Each row is a point on a landscape with many valleys, with its height.
A ball rolls from a point to whichever of its 2 nearest points has the largest drop for the distance, and stops where none of them is lower. Distance is the straight distance between rows; heights are no part of it.
q_754: [ 13   0  -8 -27 -18 -12 -14 -17 -13   6   6  -4  33   8  13   1  29 -13
 -18 -10]  height 3.02
q_681: [ 14 -17   2  20  -9  19   6  -1  16   5  23  11  12  -3  -5  -8  -4 -14
  25  13]  height 5.44
q_977: [-11  13 -11 -16  -5  -9  -8 -17  -6  -8  -8 -16  -8   3  -6  17  13  -8
  -5   3]  height 6.64
q_419: [  5  -8  10   4  15  -5  -3  -6 -12 -17  -1   0  -8   6  14  25   5 -19
   1   3]  height 5.01
q_342: [-12  -5  -9 -11  -1 -11  16   5  -1  12 -10  -1   4 -17  15  -7   4  -3
 -16 -15]  height 3.29
q_105: [ -2   7  -2  13   6  -4   0 -17   1  -2 -14   1 -13  15 -19 -13   2  -6
 -13  34]  height 5.38
q_93: [  6  -8  -8  -1  -4  11  -9  27   1 -15  24   8  -5   3   4   4 -11  -2
  20   0]  height 6.12
q_167: [  3  -4   2  -1   0   6   4  -7  12  12 -20  17 -36  20   2 -12   5  23
   0   4]  height 6.99
q_872: [ -5 -12 -10  13   3  19  -8  -3  16   9 -12  15 -31   4  -1 -10   1  36
  -8   3]  height 7.06
q_249: [ 11  -9   1 -25   1  -1 -15  -5 -13   6  19   2   5  -9  26  24  -3   2
   3 -20]  height 6.42
q_635: [ 11 -13 -14   4 -11  16  -9 -14 -20   7  17  -4   9   6  -1  -4 -20  -1
  21 -30]  height 5.20
q_117: [-10  -9  -4 -13   5 -22  17  11  11  -4 -12  11   2   2  15  -3  10  -3
 -21   2]  height 2.58
q_593: [ -5  11  26  23  15 -16  15  -3  28   6 -14  23   4  17 -23  -1  10   6
 -15  26]  height 3.23
q_881: [ -6  10 -12   5   2   1  21 -15   3   1  -3  15 -18  -5   1 -24  -5   7
   2   7]  height 6.30
q_534: [  6  -6   2  30   8  14   4   9  24   1  -7   8 -24  -4 -28  -7   2  18
  14  11]  height 7.29
q_227: [ -8  15 -14 -11   3   2 -13 -17 -14  10  -6 -28 -17   4   3   7  -4  -2
   6 -16]  height 7.26
q_319: [ 13  -3  17 -19   1 -10 -13   8  -6   0  19  14  28  -7  17   1   4 -14
  -5   8]  height 3.54
q_132: [  1 -11  -2  24   8   6   3   9  23  -8  11   5   2   4 -11  -8 -19   3
 -10  33]  height 3.62
q_104: [-16  28  17   2 -11  -9   5  -3  -2 -13  -1  -5  21   8 -10  14  28 -16
 -10  20]  height 2.97
q_242: [ -4   0  -7 -24 -21  -2   5  -8  -6  19 -14 -14  -2  31  14  -4  14  -9
   0 -20]  height 7.95
q_127: [ -7   1  -2   4  13 -13  -5  -7  26  -1 -33  11 -15  -3  -4  -2   9  29
 -17   4]  height 3.55
q_955: [-12   9   3   5   0 -13 -16  -3  12  -1 -33  21  -6   6  -6   2  31  40
 -28   5]  height 3.69
q_695: [  0   9  12  -4   5  12 -29  15  -8  -7  13   0   6 -23   6   0   5  -9
   8   5]  height 5.37
q_689: [-14  -7   2   8  12  -4  -1   1  36  -5  -3  15   1   5  -8 -10  -2   1
 -18  30]  height 3.44
q_868: [ -3 -14  -3  -1 -15  17  -8  -6 -21  -1  13   0  10  10  16   7 -10   2
   9 -31]  height 6.21
q_111: [  0   0   6  20  12   6   2  13 -13   3 -26  -2 -11  -6   8 -14   7   1
  -3  -4]  height 6.43
q_858: [  0   2  12 -11   5 -13   6  18  -4  -9   9  10  13  -8   8   3  -4 -10
   0   7]  height 2.71
q_495: [  1  13   1  -5   3   0 -11  -1  -4 -13   2 -13  12 -22   2   8 -20   5
  17 -27]  height 1.48
q_21: [ 17  -3 -10  -8 -19  12 -11  20 -13  10  28   1   9  -9  -5 -19 -19   4
   9   0]  height 6.52
q_641: [ 13  16  -8 -15  -4  -8  -2 -20 -31   0  13  -8  -4   0  -1   5 -13  -3
  -1   5]  height 5.52
q_828: [ 19  -6 -10 -10  -9   5 -10  17  -6  12   7  -7  -2  -5   2 -22 -20  -2
  -2  12]  height 6.79
q_999: [ -4 -13  -2 -11  -3   2 -10  27  12  -9  -4   5 -13  17   7   2  -8   2
   4   3]  height 6.63
q_959: [  6  10  -6   5  -1   5  11  13   1   5   3  -2 -14 -21 -12 -13 -18  19
  -7  24]  height 2.11
q_517: [-18   0   1 -11   3 -20   0  17   7  -9   1   8   9   4  -2  -1  10 -14
 -13   9]  height 1.88
q_14: [-14   2   5  13   1 -10   3  -7  14  -2  -2 -12  44   0   0  -7  14 -23
 -23   8]  height 3.49
q_443: [ -3 -18 -12 -29 -11 -10 -13 -12  -3  14  10  -2  12   6   9   3  11 -17
  -7  -8]  height 5.03
q_472: [-10  12   1  10   7   8   2  -4   8  -7   9   9  -6 -11  -7 -12  -2  -9
   7  20]  height 6.17
q_256: [ -3  -6 -16 -19  13  -7   0  -1   1  10   4  -2  -9  16   6  -2 -16  -9
  16 -21]  height 7.00
q_330: [-12   9   2  -5 -11  -8  -4 -10 -23  11   0  -6  21  -6  -8  -2  27 -22
  -3 -12]  height 4.32
q_639: [-19  21  11   7   7   5 -17   6  -1  -7  10  -2  10 -12 -12  -6  -1 -14
   7  12]  height 5.93
q_840: [  8  -2   6 -19  -6  -2 -16 -19 -21  18   8   3  21  -9  -3  -2  14 -12
  12 -26]  height 5.42
q_522: [-10  -8   4 -11 -19   8  -9  -9  21   4 -23  -7  -4  -3  10 -10  22  -2
  -4  -2]  height 7.68
q_473: [  0   2   2  -4  15 -11   0 -12  15 -14 -19 -10  -4 -14   0  11  -4  -1
  -5   3]  height 3.14
q_554: [ -1   7  14  11  -6 -10  -4  -3   1 -23  -3  -3  48   7  11  -1   3 -14
 -12   0]  height 2.38
q_603: [ -2  -6   2  23  10   8  15  19   1  -7  18  -2  10 -22  -7  14  -9  -1
   1  10]  height 4.39
q_397: [ 11   1 -15   8  11   7  28  11  12   6  -2   8 -36   9   7   5 -11  36
   7  -9]  height 1.47
q_192: [ -2  10 -10 -17  -1 -15 -16 -18 -25 -10  13 -10   4   3  -4  20   6 -12
  -5  -3]  height 6.08
q_962: [ 19  -5 -20  13   1  15  -3   8 -14   4  12  -9  -3   4   4 -23 -13   0
  22 -18]  height 5.87
q_697: [ -2   4  13  36  19   4   6   2   8   1  -6   6 -14   3 -35   2  -2   4
   7  20]  height 7.33
q_446: [  0  16   2   0 -11  -5  18  -7 -17 -12 -17  -6 -10  11   9   1  -5   6
  -7   3]  height 5.10
q_963: [-20  12   9  -1  -6 -11  13   0   5 -20 -13  -2   1   7  -5  28  22  -2
 -16  13]  height 2.46
q_640: [ 10  11   3 -16  -3 -11   8  -3 -12   1 -10   0 -20   8  13   7   3   2
 -15  21]  height 4.89
q_486: [  0 -18   5   5   0   6  16  10  -5   7  -7  -4 -21  -1   2  24  -7   9
  -9  -4]  height 4.33
q_666: [  9  -8   4  -3   2   2   1   1 -13  -3   8   2 -19   4  11  20 -10  -2
  -2  10]  height 4.62
q_968: [  0  -5  -3 -15  -7 -13  13   2  -8  23 -15   1   0  20   1 -18  12 -12
  -2  -7]  height 7.48
q_29: [ -1  13  -4  -9 -10 -17  -1 -11  -7 -17  -7  -8  34   9  13   0  26 -12
 -16  -3]  height 0.55
q_621: [  6   6  -5  18   2   5  26   4  16 -14  -6   9 -23  -7  -7   2 -17  32
   1   6]  height 1.67
q_919: [ 16 -15   2 -13  -4   5  -8  15  14   2   8  -2  10 -15   9 -12 -20  -1
  -4  18]  height 7.03
q_439: [-12 -16  10  16   1   2  17  17   9  -9  -2   6  -3  -9  -8  21  -9   7
  -5   9]  height 4.01
q_829: [ -6  12  11   0  -9  -9  -4 -19 -17  -1   6  -8  18  -2  -2  22  32 -25
  -9   9]  height 3.53
q_92: [-16  14  22  24   8   1  21   3  28  -4  -1  16   8  10 -16  -3   0   1
   3  23]  height 3.13
q_34: [-10  -7  15   7  -5  -1  10   2   4  10 -25  15 -12  -2   9  -4  29   9
 -18   5]  height 7.37
q_279: [-17  -9  -2  23  17  -2   4  12   4  -7 -22   8 -17   8  -4  -4   9   9
 -11  -3]  height 6.60
q_538: [ 12  10  -8   0   9   0 -16   5 -10 -16  17   0  19 -12  -9 -10 -21   8
  18 -28]  height 2.82
q_636: [ 12 -10   8   5  -6  13 -10  10  18 -13  20  13   7  -2   1   2 -10  -7
  25  13]  height 5.72
q_884: [  7   1   9   0  23 -11  -3  -1  18  -1 -31  -6 -17 -14  -3   3   4  14
 -14   3]  height 3.39
q_879: [ 16 -24   5  15   4   8   1  -5   1   9  24   3  19 -13 -15   5  -9 -18
  24  -3]  height 5.09
q_323: [ 22   9 -14  -1 -15  17   5   7 -10  17  17 -11  -1  -6   4 -24 -18  11
  25 -17]  height 6.18
q_310: [ 18  11  -6   6   1   1   4  -8 -34  -2  31   3   9  -8 -13   7 -16   4
  11  -3]  height 5.19
q_578: [ 12  -6  -4   0  14  -5  -7  -5  -5  -7   7   8   3   9   6  -7  -5 -15
  26 -19]  height 6.49
q_128: [ -9   8 -14 -19 -27   4  -8 -20 -11  10  -9 -25  11  21  10   5  17  -7
  -2 -26]  height 8.72
q_118: [ -3 -11  -4  -7  -6   6   5  11  11  10  -5  13 -30  23  -9   0  -5  11
   3   2]  height 6.90
q_547: [-30  12  18   6  -4  -9  20  -4  19 -17 -10   9   8   4 -14  11   7  -3
   0  10]  height 2.87
q_838: [ -1  11  -7 -28 -10   4 -21 -21  -6   8  15  -9  13  13   0   0 -15  14
  17 -39]  height 5.23
q_581: [  7  10   4 -17 -13   0  -9 -14   8   0 -26 -22  -4  -9  19   0  13  -1
 -14   5]  height 7.99
q_841: [-10 -11 -10   5   4 -11  -4  -5   8   2 -28  -7   0  15  -2  -3  41 -12
 -23   6]  height 7.08
q_940: [  0  14  11 -12   7 -19   3 -11  -2 -18  -8 -12  10 -12   2  21  -4  -5
   4 -14]  height 2.47
q_442: [ 15  -3 -17   2   7   6  22   2   3  12  22  -4 -24 -11  -7  10 -16   8
  25  -8]  height 1.53
q_906: [  1   0   6  14   9  -6  -4 -14  -2   3   9  -6  31  -2 -11 -10  -5 -25
  -4  13]  height 4.17
q_750: [-19  -2   8   7 -10   4   2  -9  -5  -5  -2 -12  15 -19  -3  19  -1  -4
 -14   5]  height 8.00
q_425: [ 13  -4  15 -16   6   1 -34  11 -12  -9  25  13  20 -14   6   7   3  -3
   1  -7]  height 4.49
q_410: [ -7  -7 -15 -32  -8   2  -6  -1   2  21  15  -3  -8  14  14   0  -8  -7
   9 -11]  height 6.31
q_642: [ -3  -4  -2  -9  -1   1  18  10   3  12   0   1  -5 -17   8  -7  -4   2
   9 -19]  height 2.77
q_511: [ 13  -2  -8  19   8   2   5  16 -23   0  30  -1   8 -22 -13   4 -11  -4
  10  -4]  height 4.85
q_356: [ -9 -10  18  11  -6   8   2  -3  17  11 -23  10  -5  -3  -4 -13  13   1
  -3   8]  height 7.45
q_267: [ 11  13  10  -7 -14   3  -8 -11  -1  -7 -21 -18  11  -9  13  -6  -7   0
   3  -4]  height 8.27
q_770: [  0 -11 -11  17  -2  25  -4  12  18   1  -5  -6 -30  -2 -13  -6  -5  19
  13  -1]  height 7.19
q_175: [ 15  -4   1  18   4  18   8  14 -14   9  -8  -4 -16   3  15 -12   1  -1
  15 -15]  height 6.22
q_792: [ -2 -14   2   9  -4   0  11   6  10  -8  -3   2 -14   8 -17  11 -18  13
 -13  27]  height 3.79
q_198: [  5   4  -4 -13   3   2  13  -1  -8  11  20   3 -10 -16   4   9 -11   2
  24 -19]  height 2.07
q_98: [ 12   7 -14 -12   6  11 -18   1  -8  -3  23  -4  13  12   1  -7 -22  22
  26 -44]  height 3.97
q_460: [-13 -16   3  16  10  -7   1   4   4 -12 -21   4  -1  20  10   1  22 -17
 -15   5]  height 6.83
q_209: [ -7  10   3  15  -3  -1   6 -12  -6 -12 -21  -8  -6  14 -10  -5  -1  -2
 -10  12]  height 5.28
q_519: [ -1  -9   1   1   4   4   5  16  10   5   6   0  14 -33   6 -17 -12   0
 -10   9]  height 7.27
q_90: [-12   0  19  15  13  -7   3   5  21  12  -2  20  -2   7 -11  -2  15   2
 -29  33]  height 3.31
q_101: [ -6  -4   1  -5 -12  -7  10  -1  -5  19 -29   1 -11  16  -1  -6  32   3
 -21   1]  height 7.28
q_169: [-14  -6  -3  -3 -16   4   4 -12 -16 -11   0 -10  10  -5  16  18  -4  -3
  -3 -20]  height 7.35
q_375: [ 10   5  -2   7  12   4  -6  -1  -8  -1   5   8 -12   2   2 -16   2 -15
  14  10]  height 6.33
q_358: [ -5  17 -10 -20  -3   6 -28 -17 -16  17   4 -28   3  16  -2   0  -5   6
  19 -33]  height 6.35
q_843: [ 18   6 -21   2   1   8  28  18   2   5  19  -3 -26   9   7  -4 -15  18
  24 -11]  height 1.21
q_325: [ -1 -20  -1  12   4   6  -6  -9   7   3   6  -8  11  -4 -14   3 -16 -13
   6   8]  height 4.63
q_83: [ -9  15  -3   8  13  -5  12  13  10 -14 -12   3 -11 -12 -10  -9 -11  24
 -15  17]  height 1.90
q_904: [ 21 -11   5 -18   5   6 -23   8 -19   3  35   6   6  -5   9  19  -9   7
   6 -14]  height 5.43

Two balls start at each pair of points below. Name the first point that both come to, or write never.
q_192 / q_578 | never
q_666 / q_118 | never
q_681 / q_472 | never

For each start below, name every point that the ball comes to, in order.
q_881 | q_472, q_639, q_695, q_425, q_319, q_858, q_517
q_227 | q_358, q_838, q_98, q_538, q_495
q_636 | q_681, q_879, q_325, q_906, q_14, q_554, q_29
q_209 | q_446, q_640, q_666, q_486, q_439, q_792, q_132, q_689, q_90, q_593, q_92, q_547, q_963
q_977 | q_192, q_641, q_310, q_511, q_603, q_439, q_792, q_132, q_689, q_90, q_593, q_92, q_547, q_963
